A landscape with many valleys, sampled at points; each row gives a point and its height.
A ball rolls from a point to whichever of its 2 nearest points has the largest drop for the distance, and stops where none of them is lower. Distance is the straight distance between rows; heights are no part of it.
sol height 439: [199 112 106 113 166 108 112  66 131 138 142 109 132 150 115  83 140  70
  92 150 165 126 111 123  77 105]
tubif height 687: [158 179 102 159 122 144 160 180 149 116 111 124 111 131 154 149 136 115
 145 125  72 147  69 118 139 160]
Totok height 822: [122 172 108  70 162 114 107 156 115 159 110 121 113 141 115 144 156 128
  86 126 199 150 178 104 138  88]
miluv height 469: [142 102 124 185 125  86  85  36  85 145 128 138 120 143 138 104 109 121
 140 186 122 166  98 117 147 136]
Pevu height 384: [120  83 143 121  93 155 145 136 123 167 131 161 206  84 117 155 128 151
 129 111 123 120 148  68 144 189]
Faf height 315: [ 72 107 135 140 176  96 105 113 180 110 169 120  86 112 128 107 120 155
 148 144  96 159 147 174 156 114]
lopet height 666: [166 138  92 128 173  98 135 184 162  88 132 102 110 136 134  98 140 120
  74 143 134 195 133 113 139 106]
Gidam height 401: [156 154 135 141 135 117 122 109  71 178  92 127  89 147 161 148 144  92
 110 144  76 144 102 133 116 117]
ludo height 565: [155 139 131 170  75 141 152 100  94 121 107 145 149 121 140 139 101 130
 134 147  98 167  88 116 145 156]
zema height 470: [191 164  98 160 131 123 114 118  83 151 108 133 129 184 144 140 130  99
 126 142 108 149 104 112 125 147]
Vivom height 830: [146 154 149 117 164 156 140 130 113 196 148 149 102 104 130 136 170  84
 122 141  82 171 142 105  92 127]
leda height 339: [ 83 117 145 141 139 110 130 123 158 109 139 124 117  69 127 103 117 145
 125 145 103 169 133 154 152 122]
los height 751: [136 121  91 195 129  77 108 192 164  50 114 156  71 142 145 144 132 150
 143 161 108 165 100 123 157  96]
Zor height 317: [133 101 124 113 186 173 127 195 190 128 206 119 122 124 131 131 151 147
 151  98 104 115 166  89 116 186]
paf height 529: [165 147  96 149 133 148 145 215 174  80  97 148 123 109 123 141 149 129
 128 122 137 119  97 107 128 123]
moro height 717: [136 109 144 150 152 204 142 204 149 126 136 141 106 108 140 132 143 133
 165 101  87 109 152 137 126 143]
bifi height 435: [139 113 130 104 174  83 114 113 173 114 123 137  91 136 101 104 127 100
  74 172 176 138 160 152 108  55]
pumum height 767: [169 104  84 147 164 101 103  82 126 136 173  93 158 181 123  94 131 117
 113 141 145 126 129 105 131 166]
gadaz height 282: [118 130 135  83 158 106 151 142 166 141 132  88 121 144 141 128 137 124
  91 134 115  58 132 124 109 147]
buz height 364: [101 124 111  98 128 115  96 107 164 150 124 151 141  89  86 151 157 137
 119 128 215 104 124 101 129 108]
Neno height 743: [159 154  71 134 108 128 116  54 126 156 169 125 187 126 102 136 140  98
 162 112 168 130  94  97 116 169]
desus height 663: [138 109 158  80 109 130 146 104  74 196 103 146 182 124 151 166 134 127
 101 104  93 107 134  62 125 168]
Pedi height 419: [ 88 123 145 161 106  96 135 134 118 100  99 155 102 148 126 127 116 133
 119 168 100 103 132 150 120  95]
pabe height 649: [138 107 145  81 150 116 145 160 218 111 167  75 134  80 121 121 133 110
  80 104 166  54 119 148  97 139]
turu height 465: [192 148  76 134 142 164 103  86  86 150 152 103 154 108 150 119 138  68
 186  82 131  94 128 118 105 162]
lupu height 588: [118 109 143 109 204 167  88 128 154 158 202 133 110 108  96 111 148 130
 138 109 168 145 209 136 113 131]
Tafi height 777: [156 118  76 135 172  89  99 124 149 111 149  91 124 171 133  90 129 127
 120 139 157 150 121 127 150 123]
Bogab height 306: [115 106 122 176 115 140 132 123 123  90 139 118 134 145 122  99 103 156
 144 142 123 153 128 148 150 138]
Tem height 792: [110  93  93 108 151  80 103 144 183  94 183  46 127 156 123 109 123 150
 115  94 190  88 134 162 154 129]
budan height 284: [109 110 116 126 204 116  90 115 193 120 165 119  53 143 129 121 135 132
 166 135 124 116 143 167 143 109]
duf height 445: [139 100 132 190 123 106 104  43 108 115 157 113  88 137 157  88  91 120
 169 181  97 171  94 146 155 147]
gegul height 274: [122 112 123 123 161 154 125 174 180 133 157 132 140  86 121 135 150 147
 139 109 136 119 139  91 137 164]
Naf height 464: [110 150 110  96 160  71 132 160 161  97 119 110  90 141 125 103 124 112
  85 153 156 141 164 162 138  59]
zapa height 417: [ 98 105 167  61 129 134 117 120 120 152 113 120 122 153 131 156 140 136
 126  98 160   4 150 129  84 116]
kup height 681: [160 122  99 134 139 128 145 109 170 128 154 104 158 102 126 113 133 110
 119 129 120 119  84 101 118 172]
Gam height 414: [104 147 147  67 111 141 163 154 176 117 138 120 128 108  87 136 147 112
  90 116 184  87 138 145  80  79]
Gogeg height 225: [ 92 127 178  84 157 162 129 156 136 149 138 126 111  97 118 118 136 133
 122 107 135 118 189 166 109 107]
Rop height 383: [126 101 151 165 162 142 149 133 147 137 155 123  93 123 155 123 123 123
 130 147  40 129 130 137 132 160]
tepi height 740: [118  90 129 160 124 110 140 176 136  73 113 155 157 133 112 120 123 154
  93 145 125  77 161 114 110 117]
Gava height 756: [169 107  84 163 113 138 116  63 116 133 175 117 181 172 103 110 120 114
 152 125 159 110 109 112 113 169]
gube height 158: [165 133 120 162  97 166 129 151  89  91  93 149 153 136 110 114 120 140
 125 122 154 152 118 134 117 119]
zudi height 639: [117 154 160  83 101 167 177 198 115 173  95 132 139  85 158 157 143 122
 132 104  80 132 136 106 131 152]
zifum height 323: [ 84 107 174  94  77 144 189 159  98 111 121 136 178 114 115 130 107 150
  92 108 103  89 170 131  98 113]
vilif height 860: [155 138 104 131 100 133 114  88  95 130 133 111 197  90 106  97 118 118
 113 111 182 189 105 113 139 138]
gop height 407: [ 76 118 142  77  85  94 120 116 131 125 104 157 170  87  81 153 147 146
  99 112 199  97 130 104 106  82]
finos height 685: [148 132 135 115 120 148 150 134  91 195 119 146 154 163 145 175 134 129
 121 119  81  89 137  75 118 184]
mesuv height 534: [ 93 146 101 161 151 157 105 137 153 141 158 145  92 110 129 152 146 149
 206 120 111 174 123 129 169 141]
Bap height 117: [121 149 135 126  70 113 134 129  49 120  88 151 179 202 108 145 109 160
 100 124 142 141 149 125 134 115]
gefi height 513: [117 153 104 125 100 118 131 110 105 132  88  92 151 120 155 131 103 138
 144  98 128 116  93 137 183 158]
Sib height 530: [111 143 132  98 101 109 149 106 102 117  87  69 140 106 163 104  98 122
 116 105 125 108  98 171 152 124]
Fufed height 219: [106 142 118 149  96 102 164 172 114  59 128  77 108 197 158  94  85 143
 129 150  88 118 135 175 147 120]
fezen height 619: [111 110 131  73 149 109 109 165 210 111 147 108 102  90 106 162 133 125
  93 112 214  40 159 122 115 101]
bikod height 304: [109 170 108 142 130 106 101 141  87 155  98 124 100 173 145 154 133 139
 140 135 119 158 136 138 174 119]
milov height 557: [140 161 122 150 145 181 114 161 102 145 116 150  92 124 120 137 151 116
 151 119 132 168 138 143 125  96]
vili height 616: [131 113 126 121 171 159 100  62 135 184 190 167 140  89  92 125 161  94
 165 129 152 129 165  98  82 137]
fizu height 591: [126  93 154 101 114 107 112  99 106 127  73 172 147 131 114 158 148 137
 113 114 147  48 112 100  82  91]
Kizog height 321: [135 128 108 103 167 135 108 139 178 143 146 125 126  83 109 133 154 120
 119 119 185 116 135 102 126 125]
lav height 729: [115  99 148 156 127 172 151 185 131 111 128 159 138 134 112 134 137 154
 127 129  99  93 163 130 101 133]
Tapo height 461: [103 150 115 181  74  87 128 127 130 106 107 158 153 113 123 146  99 164
 135 153 125 192 100 111 186 158]
Dafi height 499: [126 120 166 109 126 155 147 104 152 155 101 165  97  90 133 154 155 102
 160 127  99  76  80 128  75 109]
popi height 595: [138 138 131 111 131 127 170 180 155 114  94 101 138  63 165 120 130 117
 103 115  84 121  99 116 136 150]
rure height 612: [106 116 156 134  34  93 158  73  67  88  97 163 188 156 106 138  85 165
 100 148 139 143 121 115 131 118]
dugo height 415: [115 109 180 154 130 148 166 122 138 143 137 153 102 127 131 129 136 116
 115 170  50 119 125 143  86 127]
gomop height 328: [147 135 117 125  93 162 166 138 139  93 130  78 150 139 125 104 115 120
 126 105 137  92  86 156 113 138]
lenu height 402: [142 149 105  81 160 157  91  84 115 182 155 108 120 126 121 129 156  93
 153  94 188  98 144 120 104 121]
mivo height 575: [169 147 146 142  31 157 155  66  52 112 100 157 186 134 122 139  77 139
 130 108 144 192  98 121 136 145]
Fum height 236: [129 170 113 125 117 101 126 134 107 133  78 134 108 172 132 136 133 121
 124 145 140 130 111 143 135  94]
Kogut height 528: [135 107 164  71 144 128 147  87 126 164 144 136 155 140 111 131 156 113
  83 125 128  86 128  97  61 129]
Nade height 641: [103 144 159 122  67  86 120  79  87 137  61 208 145 133 121 186 132 146
 133 133 115 129  79 104 119 103]
bot height 808: [118 146  98  93 170 112 106 181 133 131 140 102 114 186 104 139 147 151
  97 125 199 113 193 113 148 105]
Madaf height 234: [ 90 100 132 135 133 150 144 134 201 124 170 145 151 101  88 133 146 154
 142 136 140 107 128 118 121 155]
sig height 533: [171 158 109 159  57 158 141  53  47 133 142 119 153 165 145 124  62 124
 164 127 130 197 115 141 169 169]
zufi height 592: [121 122 116 113 161  95 122 172 185  68 108 108  70 108 146 111 117 120
 127 119 132  76 139 175 139  82]
gesi height 312: [103 111 167 147 109 176 158 145  96 189 142 180 143 119 127 170 137 141
 140 137  65 163 166  98 137 155]
nel height 880: [162 116 120 125 178 143 125 139 177  82 174  76 104 165 118  69 116 109
 120 118 142 132 136 191 110 113]
dul height 701: [156 163  86 144 103 129 139 106 174 116 127 135 146 125 105 130 135 110
 153 136 151 130  50 116 117 152]
poba height 798: [119 124  88  80 171  94 106 172 187 106 171  64 102 164 117 135 133 143
  96 108 211  87 164 132 150 110]
pizas height 388: [122 110 148 130 124 115 125  76 106 123 116 126 141 126 115  89 118 126
 102 152 137 151 125 146 109 103]
depa height 615: [106 151 165  80 101 133 191 176 145 131  96 128 139  63 147 128 135 110
  99 123  87 116 116 124 104 122]
Baf height 474: [113 102 144 147 120 163 124 110 159 133 103 159 113  66 129 137 134 123
 185 122 116  82  91 142 116 126]
pebob height 201: [117 150 132 141  85 151 140 119  47 163 116 149 172 189 119 158 106 159
 122 116 119 174 172 125 161 148]
noza height 846: [146 137 155 101 183 131 112 158 114 191 112 151  83  97 153 154 166  93
 104 137 106 133 156  98 107 112]
pedib height 874: [177 109 105 145 149 139 132 117 159  80 183  75 139 147 116  58 115 109
 114 129 149 162 104 150 115 136]
fulom height 517: [169 174  97 173 124 145 115 129  95 166 135 158 127 139 135 157 138 104
 157 128  98 178 113 102 136 162]
rovum height 389: [108  98 142 147 190 103  84  85 113 179 145 133  99 110 143 122 137 125
 127 150  90 144 160 134 147 135]
Fedob height 280: [102  98 194  52 110 158 140 121 100 158 113 143 161  76 124 135 145 127
 127  79 139 108 142 119  94 109]
vaki height 813: [140 144 157 141 127 154 140 109  81 160 125 158 119 127 115 126 146 104
 108 151  97 194 130 127  90 100]
Muvus height 409: [105 131 118 136  88 130 139 135 125 149 119 154 195  97 120 159 118 165
 129 117 126 161 130  87 178 180]
kiv height 850: [139 163  99 114 120 117 100 125 109 141  91 140 161  88 109 128 145 132
 113 107 194 184 118 109 154 113]
fiz height 343: [117 158 152 202  38  97 142 156  79  92  95 165 102 169 136 163  95 147
 130 179  85 154 111 136 147 124]
Farop height 501: [149  95 168 107 162 178 130 141 146 156 150 136 138  72 129 105 143 105
 133 106 115 113 157 129  94 150]
mepak height 344: [133 102 110 184 135 100  94 135 117  74 129 120  99 184 139  90 109 150
 153 161 140 160 127 155 158 106]
bosit height 574: [120 112 111 145 193 182  94 137 163 134 194 143  93 102 110 119 153 133
 187 103 131 165 173 134 127 129]
Bir height 442: [ 85 106 160 135 134 126 128 133 141 110 111 154  91 118 114 118 124 132
 135 142 116  90 155 180 105  85]
Dumog height 460: [ 98 165 123  60 123  90 149 151 138 112 114 113 118 146 103 126 133 115
  74 135 177 103 161 143 102  59]
kom height 459: [ 79  84 168 123 132 146 115 113 166 129 120 142 114  74 116 124 128 140
 160 122 126  61 140 170 115 115]
kur height 371: [140 122 103 114 149  77 120 128 148 112 108 118 107 193 122 118 136 116
  91 165 161  81 132 131 118  90]
guf height 382: [154  98  96 188 155 126  96 119 143  76 173 106  84 189 145  88 109 140
 180 150 112 170 106 149 141 132]
senu height 352: [145 110 128 138 116 103 132  94 151  83 116 122 133 141 109  84 121 112
 108 166 166 120  89 152  97  97]
lek height 635: [116 102 152  66 160 108 122 173 225 129 202  92 129  78 112 150 139 125
  79 116 203  70 154 110 108 150]
vuduv height 725: [161 173  94 113  85 142 131  66 142 154 132 135 162 136 102 156 140  93
 169  97 161 103  51 106 100 150]
Mizo height 485: [ 78 156 138 183  61 128 138 117 116 126 115 172 123 120 124 164 103 157
 165 160 103 183 105 136 177 137]
Redu height 578: [125 128 116 128 138 116 122 174 146  88  73 114 110  79 158 119 123 127
 130 102 129  75 115 153 142 107]
voti height 786: [128  97  77 138 156  93  90 122 176  86 144  86 113 162 124 106 121 146
 148 123 179 102 110 147 159 116]
tufom height 732: [119 120  88 159 151  94 134 199 195  45 141 124  74 154 147 143 133 166
 145 136  80 139 109 129 141 117]
fos height 325: [137 137 126  80 173  93 139 146 184 114 145  87  95 167 126 110 133 104
  80 144 136  73 151 153 103 105]
Gev height 452: [104 131 127 108 151 125  99 117 119 125 133  75 118 121 128  88 115 131
 133 104 164 137 154 185 156 107]
tonem height 212: [106 148 150  81 101 130 147 118  66 147 108 126 168 168 110 133 137 141
  89 111 147 136 153 119 113  99]
nulug height 625: [116 114 150 121  62  94 155  81  49 124  87 133 182 134 145 134  79 154
  83 140 110 148 136 119 154 130]
Fub height 868: [164 106 104 158 132 129 109 100 128  96 154 101 160 110 114  64 114 126
 116 136 170 190 113 129 133 137]
bipog height 451: [ 96 139 144 108 120 134 161 163 178  94 133 122 126  91 104 106 130 122
 102 131 138 126 143 157 109  96]
dar height 664: [135 129 118  95 132 113 159 138 196 122 152  81 158  93 115 114 141 112
  79 124 154 103  90 114 106 150]
zik height 434: [113 158 104 155  66 119 126  93 111 149 121 160 185 121 128 164  89 160
 149 111 133 188 116 110 199 188]
soz height 365: [ 82 110 165 129 151 109 126  98 134 165 146 144 122  84 128 116 131 133
 108 162  89 175 156 135 138 132]
Kir height 885: [157 108 154 104 185 149 111 145 170  99 161  97  97 139 110  91 111 116
 113 107 143  88 174 215 104  99]
manib height 642: [152 114 151 107  78 125 166  97  61 154  85 144 197 109 159 154 102 136
  86 110  90 142 120  92 146 157]
nagad height 555: [138 150  89 135 161 103 107 134 158 122 111 113 103  80 159 126 138 121
 147 116 122 156  87 117 170 135]
Tipa height 299: [120 121  88 149 132  70  97 174 142  48 129 105  84 180 155  90 107 152
 153 147 145 193 126 159 174  75]
Bom height 229: [128 144 115 119 138  95 166 163 142 120 125  90 133 172 151 130 125 138
  84 141  78  97 127 113 139 164]
Fodef height 468: [108 117 120 106 128 108  91 119 100 164 117 127 173 140 106 149 144 161
 103 110 188  92 160  93 143 144]
sadim height 235: [168 139 144 176  75 128 114 113  65  97  78 163 126 158 125 123 111 136
 137 150 148 160  94 132 115 107]
dap height 712: [126 146 108 167 142 109 138 183 183  96 127 127  63 122 162 155 143 126
 147 148  59 147  74 126 145 131]
tige height 768: [149 133 114 210 103  67  93 146 143  86 101 181  81 149 130 144 130 126
 134 197 127 178  81 112 144 104]
Gobo height 294: [117 143  96 114 114 145 150 173 161  94 134  62 142 155 126 120 121 146
 135  89 152  82 110 160 144 142]
gog height 385: [ 90 140 134 186  65  59 148 161 104  70 106 157  94 155 140 136  93 137
 115 194  76 118 122 140 137 104]
sipo height 699: [ 90 150 130 154 118 137 152 147 135 151 134 128 111 145 147 165 128 152
 162 136  67 133 124 128 168 160]
tilu height 472: [106  83 183  93 172 142  90 104 193 154 165 143 103  78 114 124 132 128
 145 118 148  61 162 166  99 129]
dukun height 589: [140 150  90 119 183 125 105 137 123 172 162  98 126 146 150 137 147 131
 139 113 111 139 148  90 155 173]
bag height 471: [126 130 102 140 158 156 101 125  95 125 144  81 122 171 137  94 115 142
 158  96 146 152 159 164 165 131]
mikek height 305: [ 49 148 159  50 137 136 121 108 157 186 169 114 119 108 100 142 149 135
 127 122 181 125 163 141 121 122]
vibo height 662: [146 149 139 140 104 170 187 195 121 141 107 125 135 123 161 155 124 118
 128 120  50 129 110 110 134 166]
kugom height 556: [125 132 119 149 176 165  99 151 145 157 139 149  78  92 135 145 156 117
 176 122 115 146 133 129 139 122]
mufu height 784: [112 138 123 183 119  89 105 124 115 127 108 188 103 163  99 146 144 136
 124 193 142 181 125 122 136  90]
Vana height 368: [124 143 134  91  98 166 172 127 154 126 143 104 155 138  94 130 139 118
 119 105 158  93 100 146  82 119]
Tis height 60: [153 137 117 116 111 179 118 146  92 109  94 122 151 123 101 114 138 124
 126  87 192 130 127 146 110  94]
zosab height 487: [148 136 126 123 149 173 152 193 172 103 122 134 115  88 113 118 150 118
 114 115 141 148 133 132 107 102]
guzup height 161: [137 163 114 152 118 114 164 182 104 101 112  87 111 187 168 128 112 134
 114 139  68 137 119 147 154 138]
zez height 525: [159 120 144 135 148 202 122 143  93 158 120 155 131  90 127 121 148 105
 159  97 126 136 147 127  93 116]
vife height 436: [102 101 161  98 140 150 114  71  93 153 143  96 142 107 124  89 101 130
 127  93 138 132 168 187 133 119]
sisi height 686: [ 70 151 151 139  80 121 179 153 113 147 109 152 121 134 141 170 124 142
 127 151  54 127 129 131 138 134]
nuvut height 613: [138 162 124 161  85 170 130  85 113 145 120 195 139 108  94 152 141 108
 179 136 132 174  80 115 104 126]
rir height 645: [152 128 130 142 163 123 136 161 130 112 122 111 102 142 139  99 133 115
  92 145  99 151 141 140 117 112]
mefan height 601: [137  85 123 136 192 148  91  88 135 157 186 141 142 125  98 107 149 127
 129 129 148 122 179 115 104 146]
gorev height 638: [171 135 115 136 158 187 115 108 116 174 164 192 132 100 100 149 176  79
 177 127 137 133 156  80  70 126]
rufe height 326: [149 155 149 108 111 119 140 117  71 144  73 131 126 155 143 146 139 113
 108 121 101 118 103 127 101 106]
firu height 617: [ 93  95 119 128 174  78 116 156 163  98 154  91 110 148 153 116 116 169
 117 122  88 104 162 134 156 148]
vemi height 665: [201 132  96 171 177 188 110 151 133 145 151 171 108 101 124 140 167  80
 167 122 114 135 136  98  86 127]
lapu height 441: [ 87 121 133  86 117  90 113 155 114 136 111 140 167 103 103 140 142 156
  75 118 191  91 182  99 127 105]
Bebi height 350: [107 110 157 102  95 184 152 163 107 202 133 176 168  87 122 163 142 139
 159 114 105 159 168  75 141 173]
dogag height 457: [138 106 177 138 123 163 158  94 123 150 118 182 107 148 116 149 151 108
 137 144  73  93  99 121  57 111]
Feru height 605: [ 84 124 130  89 141 102 121 179 195  89 132 119  96  84 114 129 120 128
 117 111 174  58 169 162 128  82]
Zad height 594: [121 133 101 153 104  55 129 117 163  79 100 114 118 145 151 113 104 134
 133 172 113 109  65 132 154 137]
Kor height 300: [155 141 106 146 103  83 129 131 156  60 112  98 114 160 138  71 104 115
 130 179 169 160  77 151 138  91]
fefo height 512: [169 136 110 148 105 160 148  72  49 129 144  79 144 164 168 100  69 120
 134 125 111 178 132 147 171 162]
rizos height 543: [ 95 129 136 102  77 132 151 141  92  95  92  85 156 114 138 107  93 141
 114  86 142  80 142 174 135 110]
Litig height 510: [ 68 160 122 161 112 140 119 132 135 133 123 155  95 129 109 144 129 148
 179 145 129 168 118 161 162 109]
pov height 486: [169 124 124  93 135 118 139  53 112 154 144 123 165 141 108 110 150  89
  96 130 147 121  89  97  71 124]
ripem height 604: [120 120 107 106 177 119 126 142 143 135 176  68 133 154 155 117 125 152
 121 102 100 133 155 117 164 174]
Kotif height 799: [121 139 147 167 120 116  95 106  68 165 104 178 102 136 114 147 150 116
 113 163 121 199 132 124 121  81]
zun height 168: [120 134 150  99 192 158 115 165 145 157 151 123  83 134 136 129 147 123
 127 120 121 111 184 141 114 129]
suk height 610: [140 120 115 193  81  58 121 108 123  80  96 124 114 157 163 129  82 155
 141 178  97 128  76 121 179 169]
diti height 418: [141 119 103 191 155 123 109  89 125 120 182 118  87 156 150 114 118 121
 177 157  76 177 103 133 150 156]
zisuf height 502: [168 145  97 132 117 170 110 100  93 155 112 142 161 101 138 144 137 102
 172  83 135 112 105 104 122 158]
Dase height 259: [ 91 160 108 120  78 114 178 155 129  87 129  73 151 187 127 115  99 146
 118 129 124  98 121 158 150 139]
risof height 554: [171 153 140 181  23 162 151  91  66  99 123 152 151 166 127 134  55 153
 156 139 146 203 112 132 163 167]
fiba height 618: [114 114 146 135  86 103 115  68 110 118  67 177 141 120 118 148 129 143
 143 139 141  91  77 120 106 100]
Nalob height 628: [118  74 112 169 161  78 106 125 148  84 153  97  97 159 165 113 103 170
 136 139  63 136 125 127 166 156]
gamel height 377: [113 101 177  70 143 161 118 115  98 190 112 130 115 131 161 157 140 125
 148 102 110  35 150 109  97 149]
Vas height 558: [153 159 104 137 155 142  99 136  94 200 134 152 131 120 150 167 154 115
 160 111 102 141 146  74 150 173]
Pim height 263: [111 140 129 137 130 150 130 126  86 185 146 154 162 144 111 151 141 146
 125 133 112 185 172  94 149 155]
Tibev height 353: [100 134 112 143 184  89  78 119 103 167 120 110  72 150 164 136 138 139
 144 132 105 140 154 140 180 123]
neki height 703: [150 114 125 161 146 199 143 143 146 140 162 139 122  83 139 126 135 106
 190 108  75 139 124 120 120 168]
sirud height 270: [101 107 129 161 111 145 132 110 143 119 137 154 153 125  93 132 122 155
 147 142 128 125 122 125 129 141]
gulet height 688: [166 112 112 155 145 192 133 145 155 151 150 167 140  93 120 145 154 103
 182 110 111  91 118  88  96 166]
vuf height 433: [153 147  89 100 166 168  95 108 116 157 160  85 133  85 141 110 142  89
 176  68 171 113 139 132 131 146]
Fale height 837: [143 176  99 112 139 112  91 151  99 151  74 157 123 128 115 158 151 127
 110 119 191 157 142 102 149  91]
munep height 416: [105 114 153  93 118 124 117  35  71 155 125 108 152 115 115  93 114 126
 113 116 155 162 135 157 126 102]
zozi height 609: [166 108 146 183 132 115 135 115 103 101 137  95  93  93 179  91  97 111
 103 161  57 195 103 139 149 146]
bizab height 292: [136 149 159 180  37  91 125  97  71 102  83 169 114 184 129 143  93 138
 139 184 124 159  82 132 126 111]
Lege height 444: [ 95 119 127 101 120 125 119 123 125 142 123 109 150 157 112 141 137 153
 119 111 161  56 148 132 122 130]
vun height 351: [ 93 163 138  36 150 146 103  84 129 204 160 121 111 122 110 160 165 111
 138 117 206 113 147 105 103 115]
lipem height 398: [171 120 103 120 166 116 126 108 169 116 137 120 107 140 103  90 139  84
  98 166 175 152 117 136  97  88]
tugu height 279: [ 93 122 186  68  87 142 174 114  75 121 116 146 165 162 106 143 139 137
  96  98 117 103 150 125  79  85]
sefum height 750: [107  91 111 180 117  66 137 162 150  57 129 138 138 160 128 116 106 166
 105 168  95  88 139 116 137 134]
rupa height 596: [136 135 131 140  51 118 140  69  85 124 113 156 198 164  97 142  94 153
 112 130 161 160 104 107 135 150]
nupu height 576: [133 135  95 127 153  72 128 137 179  96 109  89  98 115 168 114 126 125
 124 141 105 123  72 126 163 134]
Doto height 239: [145 126 115  98 211 132 106 162 189 120 163 103  55 162 133 128 135 120
 126 119 144 114 175 152 133 105]
Ditu height 491: [136 120 106 139 116 156 135 117  79 121 137  82 166 159 142 111  92 147
 132  94 128 141 149 141 179 162]
bivu height 559: [111 141 146 124  98 127 149 175  91  93  68 117 127  86 157 115 107 129
 111 112 103 111 135 155 135  99]
tiraz height 627: [180 125 142 154 153 120 128 112  96 113 129  88 108 136 161  69 106  94
  94 153  98 174 122 159 121 124]
loka height 577: [155 166 138 128  74 176 133 101  97 158 102 201 159 119 115 180 144 111
 187  87 122 142  78 101  99 138]
suzan height 759: [142 105 121 180 104  91 139 138 107  85 116 133 165 179 135 123  99 165
 100 165 101 113 125 106 145 161]
sor height 560: [136  95 171  75 140  93 136  96 124 125 106 150 136 146 114 128 144 116
  66 133 137  58 129 116  58  83]
kidug height 536: [167 135 132 146  84 175 144 105  87 154 104 165 167 112 140 159 119 116
 158 102  95 135  99 104 121 164]
pur height 667: [ 79 150 155 119  76 110 146 120  95 162  87 182 154 121 120 182 134 152
 127 136 104 145 126 107 142 121]
dav height 331: [114  88 201  52 131 160 113 115  67 185 115 149 147 123 139 155 149 129
 135  80 134  79 167  96  90 124]
rimid height 569: [150 144 118 121 129 126 166 179 176 105  93 121 125 108 140 135 144 113
 101 135 111  80  87 110 110 135]
nifu height 269: [ 73 140 174  59 145 179 121 116 139 197 168 123 115  87 122 130 144 118
 161 102 144 135 172 147 115 136]
movi height 230: [131 148  72 136 120  71 116 172 171  55 112 109 104 178 130 105 115 131
 137 158 180 155 109 142 170  75]
ses height 354: [119 104 147 130 179 152 150 167 177 140 186 116 109 133 140 129 132 140
 128 127  57 121 161 121 124 177]
pup height 224: [135 119 173  58 118 151 126 131  97 129  89 124 149  69 125 119 143 110
 100  67 167 108 133 137  90  73]
Nadit height 590: [147 139 133 178 101 107 144 135 116 102 106 127 112 115 155 124 112 122
 111 171  81 181  86 123 149 139]
fakem height 156: [152 116 132  95 118 141 126 134 138 110 107 106 156  73 112 111 141 115
  93  92 192 107 117 135 102  99]
kozo height 532: [126 143  85 134 137 115 101  98 134 143 131 100 143  96 148 127 124 134
 168 101 134 141  99 114 182 169]
sagi height 622: [108 106 122 186 111  70 131 130 127  81 124 108 102 131 179 131  87 162
 134 156  60 145 103 132 184 156]
Petid height 484: [133  77 207  89 165 182 108 123 156 170 173 152 118  76 115 111 132 111
 147 109 118  82 181 167  77 139]

For each start below, name the point where the ball stops.
lopet -> zun
milov -> Tis
vuduv -> gefi
nuvut -> zun
loka -> zun
Fub -> gefi
sefum -> Bap

Call two points neighbours if one is among the 2 nearest of the other. Go from one point of each pair to the other, from neighbour to neighbour, staying as low as possible. Name the highest point that can't be avoided.
Bap, Tis -> milov
Madaf, Tis -> Fodef
Bap, gefi -> rizos
zun, Fum -> rovum
Madaf, movi -> mepak
